Points on a hilly landscape, in no order, each with its height.
A climber steps from a point to whichever of its 2 nearest points has the largest rise for the distance, and stops where none of them is higher. Distance is the straight distance between rows; heights are no part of it.
ritul (h 323): [ 37 124 105  91 112 101 156 108 113 131 116 110 161 114 151 135 100 151
  95 158 141 122 119  98]
nepet (h 524): [147 103 134 134 122 111 128 161 117 137 133  93  94 130 145 141 155 128
 131 116 134 134 113 160]
sil (h 534): [101 150 163  88 184 148 138 117 164 186  98 142 127 151 150 124 133 131
 113 159 138 128 135  66]
duv (h 117): [123 146  92 173  68  83 130  50 131  46 109 171 127  79  82 140 102  94
 148 129 157 150 137 130]
lenif (h 284): [139  83 167 107 148 151  88 201  94  85 165  84 189 133  83  87  56 132
 101 128 116 187  83 173]
Limi (h 425): [152 161  96 197 109  94 125  57 168  91 159 172 112 125 113 153 141 155
 133 124 133 119 145 159]
ravif (h 63): [136 135 115 189 120  88  65  99 181 111 101 160 131 129 108 179 157  55
 175 163 126 131 124  82]
Gizud (h 420): [167 143 153 139 163 168  84 137 147 174 138 143  81 148 161 157 151 122
 176 101  91 142 125 137]
romi (h 548): [151 124 146 110 122 148 126 129 119 169 122 103 131 138 141 119 163 147
 145 144 149 103 136 133]
mosub (h 480): [ 93 182 178 127 103  74  66  95 131 151 110 179 111  86  66 155 121  54
 209 150 126 157 116  72]
zuk (h 426): [149 106 144 117 144 148 137 169 144 155 153  93 143 175 137 132 153 144
  94 168 132 139 108 106]
noran (h 318): [177 140 165 120 145 162 166 128 116 147 162 142  77 136 158  92 148 162
 130 101  97 159 148 170]
Loma (h 302): [133  83  97 155 107 158 117 204  87  89 153 107 154 130  84  87  95 115
 124 101 169 124  98 225]
Rumob (h 299): [ 78 133 103 112 105 110 156 109  99  83 100 102 158 110 110 145 114 107
 101 137 154  95 135 104]
rav (h 535): [183  95 178 124 145 148  75 182 146 112 116  83 130 136 109 136 102 133
 136 116 117 141  88 152]
metuz (h 178): [ 87 199 155 113  90  90 135  52 112 132 102 138 120  93 109 138 113 134
 150 132 142 151 137  93]
zela (h 197): [117 133 110 120 115 138 142  89 106 162  91 114 146 105 121 117 111 166
 108 127 145 138 163 110]
Tukir (h 295): [140 122  87 171 146 135 135 146 142 110 138 107  84 117 125 148 120 157
  99 146 119 146 127 128]
bod (h 482): [ 82 108 170  76 159  96 115  89 180 176 106 147 193 149 127 145 143 111
 143 138 109  69 101  49]
suta (h 313): [167 104  76 150 114 158 109 155 106 138 153 109 127 132 129  90 106 184
 105 114 107 169 123 194]
zali (h 483): [ 79 131 142  68 167 102 154 134 160 126 121 101 150 135 187 120 108 153
 114 143 120  56  94 125]
sor (h 388): [101 194 181 144  86  83 101  51 134 154 121 196 100 103  98 149 141  71
 179 113 139 178 153  82]
lenag (h 532): [151 129 143 118 172 152 149 164 139 146 115 109  67 129 136 138 135 133
 103 130 112 133 129 122]
beso (h 446): [208 142 133 144 155 188 113  95 127 154 145 168 112 117 127 119 148 168
 153 107  99 117 162 132]
Fipuv (h 419): [137  99 165  99 154 157 123 202 113 109 141  69 124 151 127 123  92 148
 123 131 106 153  78 151]
geli (h 422): [146 139 111 182 119  89 100  98 172 145 107 140 115 130 104 177 165 122
 163 145 134 122 132 119]
feme (h 522): [157 150 147  96 171 195 177 141 121 157 121 140  83 144 173  69 135 159
 127 146 106 164 133 136]
zila (h 550): [ 68 155 162  99 163  72 124 129 197 168  88 145 111 143 162 154 153  61
 148 150 128 107 140  70]
Dedak (h 191): [162 118  94 178  89 119 137 140 117  84 156 114 110 132 149 132 133 130
 131 107 143 135 121 185]
vak (h 271): [ 89 130 152 108 140  82  97 110 177 150  86 135 152 118 100 171 138  85
 152 148 119  87 124  64]
pibol (h 189): [123  95  71 183  87 130 107 198  83  86 170 117 118 131 135 107 104 110
 114  96 146 142  97 204]
pipo (h 306): [114 153 127 161 144 106  53 103 142 163 113 164 127 129  89 162 168  63
 194 134 137  98 161  96]
Rufe (h 424): [110 192 168 147 135 115  98  59 136 153 136 190  97 124  89 142 150  70
 156 111 149 156 156  61]
Sobel (h 232): [ 97 105  93 113 110 159 137 183  55 107 143 107 148 127 150 104  97 141
 141  96 122 117 118 207]
Tasi (h 151): [113  87 101 122 116 159 122 212 113 122 150  90 184 146 117 120  97 180
 130 140 119 127  89 191]
Zimel (h 254): [128 105 103 129 116 171 133 170  48 104 174 122 110 122 148  88 113 142
 124  81 110 150 131 198]
zed (h 180): [166 106  60 193  91 123 120 104 109 109 147 135 114 106 105  91 104 143
  89  91 158 126 146 181]
dil (h 329): [116 108 215  41 172 145 137 187 123 127 164  81 177 156 131  69  92 139
 110 128 101 128  76 154]
zifim (h 490): [172 125 118 144 146 188 119 116 126 138 138 137 108 147 121 125 139 144
 109 151 136 140 132  85]
pames (h 455): [155 117 147 130 161 134  83 152 163 168 110 122 128 153 122 160 145 121
 141 132 112  97 118 104]
gul (h 500): [111  98 162  77 169 128 128 131 187 166 120 125 177 146 134 139 148 136
 119 148 107  78  99  59]
riv (h 322): [202 147 170 116 162 193 121 172 142 155 128 123  80 137 138  95 128 130
 126 111  94 176 133 146]
zula (h 499): [199 112 118 116 137 197 159 154  83 136 169 151  97 134 129  53 129 160
 116 115  89 183 137 155]
Tuf (h 401): [126 180 139 129 118 130 125  57 136 114 103 161 124 119 146 162 142 105
 160 109 141  99 150 114]
viv (h 497): [182 146 140 156 156 141 137  75 142 160 152 204  87 124 116 135 158 140
 130  92  99 144 170 110]
tedal (h 491): [169 146 141 137 192 203 138 135 156 164 105 174  78 130 138 110 135 137
 115 135 114 158 154  91]
kifa (h 479): [133 106 162  99 177 160  98 153 183 177 117 131 155 157 119 152 132 135
 128 162 115 101 118  66]
rem (h 235): [136 165 130 151 152 153 155  60 117 119 164 178  87 121 116 127 130 133
 101  99 129 155 164  93]
vil (h 384): [106 171 130 126  97 107  98  74 147 105  82 157 158 130 133 166 151  78
 185 141 149  90 158 111]
tol (h 387): [101  94  80 122 100  90 158 173 118 114 136  91 163 136 163 151 133 115
 107 138 119 113 103 142]
kof (h 404): [182  94 143 138 123 163  97 191 105  97 147  81 146 135  98  92  90 125
 107 117 147 155  85 179]
Ful (h 451): [104 110 148  79 180 162 175 161 101 143 158 118  94 136 165 113 146 145
 114 165 130 136 110 110]
Fer (h 187): [106 147 136 117  90 106 137  70  85 142 107 123 126  86 110 138 113 138
 112 123 153 163 151  91]
mudek (h 334): [208 100 122 157 109 165 114 146  99 127 171 122 135 124 134  69 117 183
 133 106 112 177 132 203]
tig (h 359): [147  89 105 137  95 116 140 180 160 107 136  85 168 142  96 136 124 126
 114 130 171  92 107 179]
kef (h 165): [132 108 151 103 119 160 121 190 105 123 139  76 189 156 147  96  97 181
 145 142 123 147  97 182]
mibi (h 373): [125 138 113 157 110 116  99  82 154 114 100 135 129  92 105 175 122 138
 131 147 158 147 129  88]
Vobag (h 143): [157 146  86 152 159 158 169  95 119 123 175 175  93 132 134 104 113 180
  76 108  83 179 161 137]
lop (h 428): [126 111 143 108 118  89 141 135 149 161 125 114 130 141 139 150 176 111
 136 132 136  93 129  99]
Vur (h 453): [166 123 133 106 145 190 148 174  53 116 188 140 110 135 123  53 113 155
 131 103  65 200 133 196]
far (h 526): [152 164 159  76 172 175 132 158 145 150 125 102 119 169 160  95 147 151
 119 167 111 124 123 126]
lada (h 332): [118 103  73 147 102 118 131 182 129  88 132  75 177 128  76 120 107 132
  98 131 150  75 125 167]
Fug (h 411): [127 151 148 142 148 154  97  65 142 157  92 163  92  97 119 151 134 134
 143 117 116 136 158  92]
lemel (h 224): [117  61  90 148  96 123 136 192 124  88 136  99 182 137 122 130  97 105
  89 111 136  98  97 127]
sasu (h 495): [145 161 148 147 112 106 129  57 123 159 128 160  92  94  86 139 153 122
 130 109 153 145 162  97]
kube (h 280): [185 144 114 152 137 170 144 115 123 116 168 133  91 135 134 112 119 149
  99  82 102 136 152 150]
Lirim (h 427): [ 81 103 121  89 125 124 144 201 117 116 130  76 197 153 130 101  95 153
 106 117  95 100  97 176]
kiz (h 473): [206 121 126 118 162 196 118 136 130 142 133 119 115 136 115  83 131 151
 113 160 120 163 137 100]
tivum (h 358): [ 94 111  61 158  84 104 143 172 112  76 135 108 156 140 169 135 114 111
 125 122 122 120 118 183]
lel (h 405): [139 101 125 139 120 111 134 144 155 153 132  94 138 150 120 147 162 130
 110 150 149 124 112  92]
mor (h 429): [107 191 157 120 157 140 143  53 142 154 105 179  82  96 136 141 115 141
 142 110 113 137 164  99]
von (h 310): [ 76 170  98 123 118 112 160 102 110  88 104 126 116 107 132 126 108 120
 104 132 142 121 136 107]
Limam (h 258): [ 73 125 150  72 113  47 156  84 163  99  83 125 194 117 168 143 134 108
 148 168 129  69 112  87]
Pef (h 530): [ 68 196 189  83 123  74 113  86 144 123  95 153 123 131 103 133 136  55
 164 169 148 131 114  60]
gadi (h 137): [148  95  96 173 130 162 107 194 111 110 157  94 157 151 122 113 104 168
 115 139 137 160  86 199]
fonat (h 450): [144 177 155 166 151 140 106  62 143 159 125 187  83 132  99 142 122  96
 115 112 149 164 153  68]
nomu (h 244): [195 119 101 202 139 139 103 100 143 119 157 168  58 116 111 115 133 144
  99 111 126 144 124 141]
Busiz (h 392): [105 173 164 115 105  72  89  96 149 111  87 155 114  73  75 169 122  77
 177 156 126 160 130  74]
vivep (h 207): [152  64  93 166  93 138 125 161 108 101 130 110 139 127 138 139 101 112
 105 119 156 124  97 140]
sab (h 507): [138 149 132 125 166 203 145 110 139 148 117 154 108 137 133 112 127 142
 103 153 136 169 146  63]
boloz (h 200): [155 113  97 146 119 159 124 157 123 130 144  95 159 146 106 114 141 172
 123 137 155 126 134 166]
Nuve (h 393): [135 135 119 150 146 139 100 108 148 130  93 138 110 108 110 167 121 133
 150 131 130 115 130  94]
bizok (h 266): [ 96  87 138  89  96  59 153 106 180 116  91 121 211 124 144 161 152 117
 149 155 107  86 104  83]
nobir (h 251): [ 67  95 138  74 125  62 169  93 133 108 120 124 184 122 156 122 123 108
 114 154 120  51  97 101]
fev (h 481): [161 115 173 102 158 152 127 195 132 136 138  90 100 143 145 125 119 110
 112 121 120 139 100 121]
Kinop (h 158): [100 106  42 190 117 141 111 143 100  82 154 148 102 114 136 137 107 142
 100 130 135 150 110 147]
lonep (h 584): [ 89 189 141 120 142  87 125 102 172 153 110 149 103 141 144 157 163  83
 143 150 130 136 154  76]
kovi (h 413): [156 163 163 144 158 176 119 135 147 188 132 176  68 147 181 142 156 128
 154 106 113 148 143 104]
Bipa (h 173): [118 105  51 187  89 121 143 132  93  88 156 144 125 131 121 124 111 139
 129 108 148 129 125 175]
Gep (h 264): [124 109  70 154  87  94 159 128 107  94 119 116 131 112 123 133 142 106
 129 137 161 103 161 178]
biz (h 498): [163 140 177  72 144 173 111 147 135 195  93 130 105 140 168  98 142 131
 148 129 116 111 126 123]
Dilo (h 641): [ 66 197 201  89 122  62  84 108 155 149  92 178 137 112  69 152 132  38
 188 160 119 140 123  59]
gat (h 430): [150 174 145 142 106 123 122  36 116 139 131 162 116  78  64 119  91 153
 110  96 149 168 160  96]
dotif (h 298): [155 143 136 127 140 158 148 120  92 131 154 122  92 132 170 111 141 154
 115  98 124 123 151 150]
Kuro (h 472): [157 135 131 161 145 171 106  95 135 142 126 158  97 128 118 136 133 108
 111 111 158 156 145  61]
Digon (h 470): [185 139 120 130 164 180 151 109 139 157 114 181  73 101 126  90 131 164
 101 119  90 171 165 115]
lar (h 100): [155 150 130 174  51  80 100  60 147  46  83 176 139  84  76 149 110  74
 175 147 155 137 139 131]
lat (h 238): [162 119  89 174 115 115 136  92 125  93 134 152  84 102 119 149 151 143
 134  98 124 136 133 159]
fov (h 210): [140 113  90 152 101 145 130 124 128 138 100 100 146 111 118 136 125 168
 133 136 161 107 145 151]
Roz (h 267): [ 86  91  97 115 122  79 154 137 155 113 103  92 159 115 133 161 111 111
 100 147 121  94 121  96]
linok (h 166): [167 121  80 199  98 108 135  70 130  99 174 165 102 119 113 110 103 155
  67  88 131 145 153 159]
Gad (h 395): [ 94  84 131  96 108  93 179 179 124 109 170  94 192 170 161 131 151 116
 133 144 140  83  91 149]
mibu (h 518): [ 96 125 163  70 176 122 157 124 157 163 101 131 147 158 159 132 127 132
 102 146 128  90  98  60]
lile (h 297): [ 44  93  68 107 109  94 164 145 110  81 122 129 197 134 129 144 116 119
 116 147 127  74 114 120]
bivu (h 144): [ 87  90  61 162 125 142 123 178  98  85 146 119 135 126 129 147  97 124
 101 129 122 125 104 148]
Koza (h 361): [131 107 100 122 139 162 138 166 116 126 125  93 126 131 130 119 107 153
 104 120 116 128 122 129]
Zariz (h 55): [114 133 126 149 139 114  98 130 175 133 110 162 119 141 124 193 154  75
 184 159 132 122 130  69]
Sepek (h 256): [119 132  73 172  75 105 156  82 106  87 138 149 142 112 113 128 138 125
 131 104 154 127 178 184]
Bet (h 533): [143 124 111  98 139 185 158 153  83 156 155 132 111 135 161  59 117 159
 110 128  87 177 157 168]
kerul (h 242): [126  43 107 124 113 114 144 194 141  96 144  85 200 133  92 137  91 135
 109 110 126  91  80 153]
filat (h 255): [161 116  91 175 138 144 117  88 127 123 137 154  65  94 104 113  96 160
  80 119 119 155 144 123]
memi (h 248): [100  94  72 130 108 147 142 150  75 116 135 112 136 113  92 110 136 126
 100 133 151  95 142 161]
zatuk (h 243): [ 80 147 178 102 128  63 104  92 180 107 106 150 163 115  77 169 124  67
 159 173 122 115 105  49]
vato (h 215): [151  57 158 115 104 120 121 203 132  99 139  72 189 126 106 120  88 130
 117 111 145 100  67 170]
mesu (h 449): [189 117 146 120 157 170 111 178 149 164 128 101 116 149 125 112 153 145
 118 159 119 158 113 110]
Pifus (h 350): [139  75 175 108 155 132 107 208 130 108 168  63 160 141  91 109  82 140
 107 128 111 175  66 160]
kasi (h 443): [112 118 176  78 141  86 129 116 162 144 115 113 174 161 170 134 162 109
 159 140 128  50  91 111]
Les (h 435): [156 175 158 113 190 189 110 108 150 204 123 200  81 141 138 101 152 115
 166 114  96 130 176 116]
bafi (h 506): [131 143 104  94 161 192 186 156  97 157 155 146  83 126 161  80 146 166
 105 143 101 178 144 137]
Vagu (h 246): [145 165 130 140 132 144 169  64 117 124 159 174 102 139 154 121 120 148
 105  84 102 134 168 130]
zales (h 262): [159 144  99 148 126 141 165  91  96 112 177 160 115 136 122 104 115 154
  94  66 116 131 180 158]
Fede (h 444): [ 77 179 166  80 135  90 135  74 139 167  82 136 116 107 135 124 130 133
 109 146 154 128 142  75]
fos (h 307): [119 107 117 112 114  93 162 162 124  92 118  70 157 138 114 136 130 101
 113 119 124  60 120 145]
sefi (h 520): [117 181 154 118 169 171 125 100 148 170 102 175  91 153 141 122 136 125
 122 149 139 150 153  56]
Kan (h 458): [ 83 183 166  96 133  91 111  64 139 168  86 153 133 112 127 131 154 107
 162 156 146 127 147  85]
Kibe (h 576): [157 140 135 146 137 133 121 131 140 142 135 125  69 136 141 144 159 127
 124 119 130 131 136 122]
dupi (h 465): [181  87 127 145 132 141  97 182 139  99 142  77 119 131 121 133 113 132
 112 120 140 135  84 150]
sav (h 331): [144 104 143 113 106 113 129 182 142 119 126  68 167 152 105 119 142 122
 105 120 131  81 108 158]
Lan (h 460): [132 173 169 127 130 117 144  47 109 161 121 180  85  73  88 126 116 148
 124 100 130 170 169  81]
Ragev (h 153): [170 128  89 181 137 114 156  62 125 131 176 187 105 127 114 101  93 171
  65  85  96 167 167 137]
Zav (h 281): [121 144  86 171  98  87 162  58 102  84 156 160 119  94 121 131 128 141
 118  68 122 139 175 157]
vesa (h 414): [111 173 140 111 140 120 139  61 129 143 105 143 102 110 165 133 141 140
 140 122 127 116 150 107]
pimud (h 464): [138 114 169 118 120 118 139 183 105 137 141  74 122 151 176 133 127 130
 145 116 139 148 107 164]
bobi (h 547): [159 145 143  92 132 187 148 153 114 154 122 104 123 159 171  87 148 166
 115 164 115 156 145 127]
Morak (h 452): [129 119 158  82 151 175 130 209  73 118 164 102 112 136 131  74  97 129
 122 110 104 194 118 191]
Rega (h 326): [ 92 162  97 142 134 131 161  86  96 108 129 144 105  99 132 126 114 146
  95 113 115 151 165 121]
bifis (h 357): [185 132 157 126 126 171 118 156 106 143 144  97 119 137 148  87 123 173
 128 115  99 175 126 182]
Lazo (h 368): [169 106  96 164  98 114 114 122 160 100  89 118 153 117  95 156 132 116
 136 130 168  82 128 136]
Kefu (h 502): [117 120 108  96 136 191 133 191  73 131 158 102 131 152 135  67 108 150
 101 133  98 169 133 175]
Zon (h 177): [154 123 163 113 123 162 118 164 128 144 119  80 177 154 125 125 125 176
 149 140 123 116 105 171]
duguz (h 448): [121 134 151  91 142 149 137 131 124 140 108 125 113 135 187 136 134 130
 127 131 145 100 115  90]
kanu (h 367): [143 158 127 147  91 103 108  88 160 126 103 142 136 144 134 160 184  72
 198 126 140  82 151 139]
Lida (h 193): [170  86  78 185 101 144 105 137 120 104 136 114 133 110 113 104  96 147
  95 118 163 126 116 164]
Filim (h 366): [ 96  99 163  55 159 142 134 196  78 127 156  84 171 156 133  72  91 135
 108 116 105 128  88 177]
viti (h 415): [161 144 198 103 128 133 127 147 128 160 129  97 100 161 179 128 144 122
 158 111 120 136 105 155]
tize (h 268): [114  93  63 155  95 139 132 173  79  99 166 111 145 136  82 109 121 112
 105 123 162 110 117 190]
vakiz (h 456): [ 89 117 139  76 134 100 148 165 130 126 124  73 175 141 168 125  84 166
 104 129 102  79  85 147]
zal (h 188): [131 118 109 131 120 136 137 175 137 139 121  70 169 144 127 148 125 181
 120 141 126 105 119 168]
Mopeb (h 462): [ 91 121 170  92 160  97 114 135 169 163 114 140 170 166 146 160 161  88
 162 150 128  61 107  73]
badet (h 312): [ 53 136  79 117 124 115 153 136 106 132 125 105 149 123 156 125 119 157
 120 151 125 117 126 142]
Liv (h 300): [ 66 133 151  94  93  52 141  82 157  95  91 133 165  99  98 168 140  97
 161 183 121 141 119  90]
Sekiz (h 327): [100 173 155 129 115  98  70  66 146 152  94 170 129 112  79 150 151  79
 189 138 139 120 165  85]
niri (h 403): [135 111 169  70 140 158 129 183  63 114 147  87 134 140 132  85 109 126
 117 109 117 128 108 176]
topap (h 314): [ 83 139  72 177  96  96 149  99 117  69 141 137 126 129 135 147 138 133
 126 140 144 158 139 139]
todu (h 288): [117 113  90 160  87  85 163 101 118  75 131 133 137 106 122 149 170 100
 164 154 147 121 139 161]
Nunef (h 342): [ 91 144 139 108 138 123 138 100 144 160 102 118 156 125 141 148 143 159
 125 166 143 122 139  72]
Meka (h 305): [117 136 109 151 121 108 160  66  92 103 154 172  88  81 113 128 106 142
  95  83 118 159 164 124]
Fure (h 83): [124 163 143 142  69  79 110  47 143  72  95 164 141 100  99 156 131  57
 186 156 139 153 140  94]
zuke (h 437): [106 136 163  70 185 166 157 150 132 161 124 130 107 150 193 114 132 146
 120 154 145 114 103 108]
som (h 343): [111 136  71 138 144 147 148 127  93 121 151 120 121 117 148 113 114 152
  92 118 116 142 144 138]
Lepup (h 542): [115 168 137 138 116  79 126  76 155 115 105 160  87 124 141 167 167 100
 172 141 118 144 163 104]
fulep (h 477): [102 132 129  98 154 156 183 127  96 165 145 137  84 130 162  99 159 152
 115 139 126 151 136 121]
dabav (h 337): [ 93 136 141 109 106  58 120  90 146 104  88 127 112  80  75 173 151  90
 154 158 138 134 131  76]
kuzog (h 391): [165  89 115 158 100 129 115 158 152 115 107  93 140 151 120 153 134 126
 135 131 150  96 115 150]
vakom (h 346): [125  86 128 122 111 142 111 205  81  99 151  76 161 139  93  99  81 114
 110 111 137 146 100 201]
bokom (h 466): [ 86 119 133  81 134 112 143 118 136 113 100 102 132 116 181 138 136 122
 125 147 131  84 111 108]
fati (h 457): [137 107 177  93 144  98 117 169 156 173 128 107 123 158 155 144 169  94
 152 124 124  89 102 102]
lam (h 145): [117 110  52 196 103 119 115  91 103  77 140 155 130  88 103 135  97 134
 101 132 154 142 124 133]
mepum (h 459): [146 155 103 188 101  81 105  66 158  94 127 171 116 106 102 158 156 125
 164 140 137 141 149 125]
Vip (h 351): [ 92 194 177 125 114  93  79  68 127 167  91 179 122  96 111 137 119  62
 190 109 127 141 167  78]
faf (h 536): [153 138 138 157 135 125 125  83 133 138 146 155  84 117 113 147 166 130
 133 111 124 121 166 120]
Vib (h 503): [ 84 213 171 124 170 135 111  89 163 191 105 190  99 141 146 133 132 103
 147 127 138 155 159  80]
Maf (h 476): [140 148 166  97 165 161  81 114 120 195 100 157 106 139 153 115 163 119
 176 112 123  96 143 119]
Bine (h 501): [ 85 116 161  50 173 127 163 145 175 160 115 123 143 165 186  97 112 156
  88 141 112  80  71  97]
Vafi (h 257): [147 137 113 159 107  98 157  69 118  95 135 158 101  94 124 149 127 130
 137  96 116  97 156 149]
Dufa (h 286): [125 114 108 133 122 115 143 138 116  97 109  89 131 111 116 147 129 105
  94 127 155  95 125 122]
Pafoz (h 289): [ 98 157 153 115 160 103  76 126 152 180 100 147 129 128  94 153 159  73
 161 132 136  93 158  76]
vovo (h 315): [142 109  75 172 115  97 115 132 149  95 130 112 112 130 127 153 138 135
 108 145 143 140 123 139]
zibef (h 311): [ 29 122  97 106 106  90 166 104  97 104 119 128 192 129 133 130 112 139
 123 164 156  96 126 118]
mifus (h 381): [121 102 142  88 160 146 142 189 115 124 140  87 146 142 140 113 108 155
 105 143 108 112 109 137]
giku (h 336): [ 96 105  58 173  94 103 131 145 129  90 131 108 145 123 146 162 123 126
 133 147 141 144 125 156]
mozal (h 269): [167 119 111 157 137 146 117 147 119  90 121  97  95 133 118 130 128 107
  97 109 150 113 130 131]
Pifa (h 277): [156 128 133 131 119 158 155 142  70 119 164 124 113 138 169  99 124 158
 140  79 109 156 128 190]
Peke (h 245): [127  96  73 160 112 174 131 159  55 121 173 125 132 127 123  99 124 135
 116 105 147 132 128 178]
bev (h 131): [113 117  72 200  65  86 120  84 126  39 129 163 132  81  88 118  91 108
 116 140 165 152 120 140]
zekuf (h 463): [124 112 121  94 111 179 117 198  52 139 165 115 156 146 121  49 102 153
 122 125  82 209 127 207]
duves (h 478): [ 76 224 191  97 153  93 103  75 159 185  99 177 109 114 123 118 125 100
 158 132 147 145 137  69]
lobud (h 355): [107 126 126 130 106 111 116  96 164 141  89 124 176 107 111 176 127 145
 139 163 157 118 122  81]
nanik (h 278): [ 85 114 136 107 109  60 155 108 166 109  97 109 163 118 124 162 140  98
 125 164 118 114 126  77]
Luzu (h 339): [220 138 166 127 139 189 121 140 127 150 156 133  96 142 147  88 142 161
 150 106  89 180 138 168]
nez (h 283): [ 62  82  99 107 121  80 172 153 140 103 146 102 189 119 134 128 119 109
  91 137 103  62 103 109]
Lopok (h 454): [161 156 149 119 168 163 114  84 118 185 121 168 102 122 134 122 155 144
 150 114 112 117 174 129]
mubap (h 423): [165  91 151 135 141 134  87 175 166 130 124 100 139 144 111 165 148 135
 155 135 127  95  97 133]
bagam (h 203): [128 111 114 114  97 120 127 126 117 158 101  95 162 120 128 127 132 157
 101 123 143  97 139 114]
tep (h 397): [ 80  83 120  99 105 118 126 218 101 108 131  77 210 139 131  96  69 135
 127  93 123 112  97 211]
Vor (h 274): [135 127 108 178 152 123 138 111 152 120 123 151  58  98 116 154 121 145
  87 135 133 167 141 110]
zozab (h 72): [123 140 113 174  82  75  85  76 167  88  83 163 136 107  85 155 140  42
 168 171 153 143 136  80]
Ruvi (h 398): [130 168 152 137 151 120  98  94 135 133 117 180 106 145 106 165 158  67
 152 131 168 123 151  58]
pim (h 445): [204 131 136 169 146 162  81 133 149 166 151 153  86 153 125 129 153 141
 157 105 101 148 139 144]
Rus (h 212): [131 101 100 148 101 135 131 174  88  98 146  93 131 128 140 124 112 137
 138 108 137 137 104 206]
kam (h 521): [ 92 156 154 108 166 103  97 134 163 180  87 168  89 131 169 148 152  53
 158 121 129 101 148  79]
sapa (h 493): [116 134 165 101 171 127  99 169 169 197 107 152 115 158 164 148 167  77
 159 127 120 100 121  93]
bok (h 471): [212 123 125 170 136 136  98  90 151 168 147 177  91 127 109 129 148 166
 124  97 100 140 159 126]
doza (h 496): [118 168 119 170 125  89 138  69 142  96 129 144  97 114 134 168 139 132
 152 135 116 156 155 130]
tavud (h 333): [ 79 118 119 100 137 136 159 132 119 149 116 110 142 131 161 142 119 158
  99 152 138 130 123  73]
tira (h 221): [154 118  88 164 107 125 124 104 122 122 135 134 125  97 126 144 135 175
 123 116 131 122 153 174]
Gasim (h 412): [170 109 102 159 142 151 109 172 108  98 162  99  79 125 120 114 104 144
 116 125 131 141 107 177]
Dobit (h 421): [117  90 161  84 111  93 160 150 149 115 142 103 195 151 175 135 157 128
 155 143 131  66  90 129]
Fupe (h 360): [105 114 106 116  97 145 128 205 105  91 140  83 192 157 108 104  92 126
 135 109 146  93 102 232]
mapo (h 265): [ 96  62 112 111 138 109 167 164 133 108 155 104 190 125  93 126 111 129
  87 115 105  78  90 115]
repu (h 523): [160 115 175  83 139 156 120 163 130 174 108  86 140 155 139 109 146 136
 123 135 132 100 124 120]
Gapum (h 385): [174 154 168 118 116 147 126 146 121 137 133 108 113 155 180 122 129 157
 148  89  97 144 133 174]
Foges (h 416): [102  86 124 119  93 107 148 178 100 115 151  82 150 149 176 132 131 127
 129 117 132 139 100 159]

For each start below, name the point where the climber stops.
filat: Kibe
Fure: Kibe
Vagu: Kibe

Call two points neighbours if one is among the 2 nearest of the other. Go from one point of each pair to the other, from neighbour to neighbour, staying as high as possible. Name the lowest point that can't be avoided.
lonep, zali: lel
Kibe, romi: beso
bobi, Bet: bafi
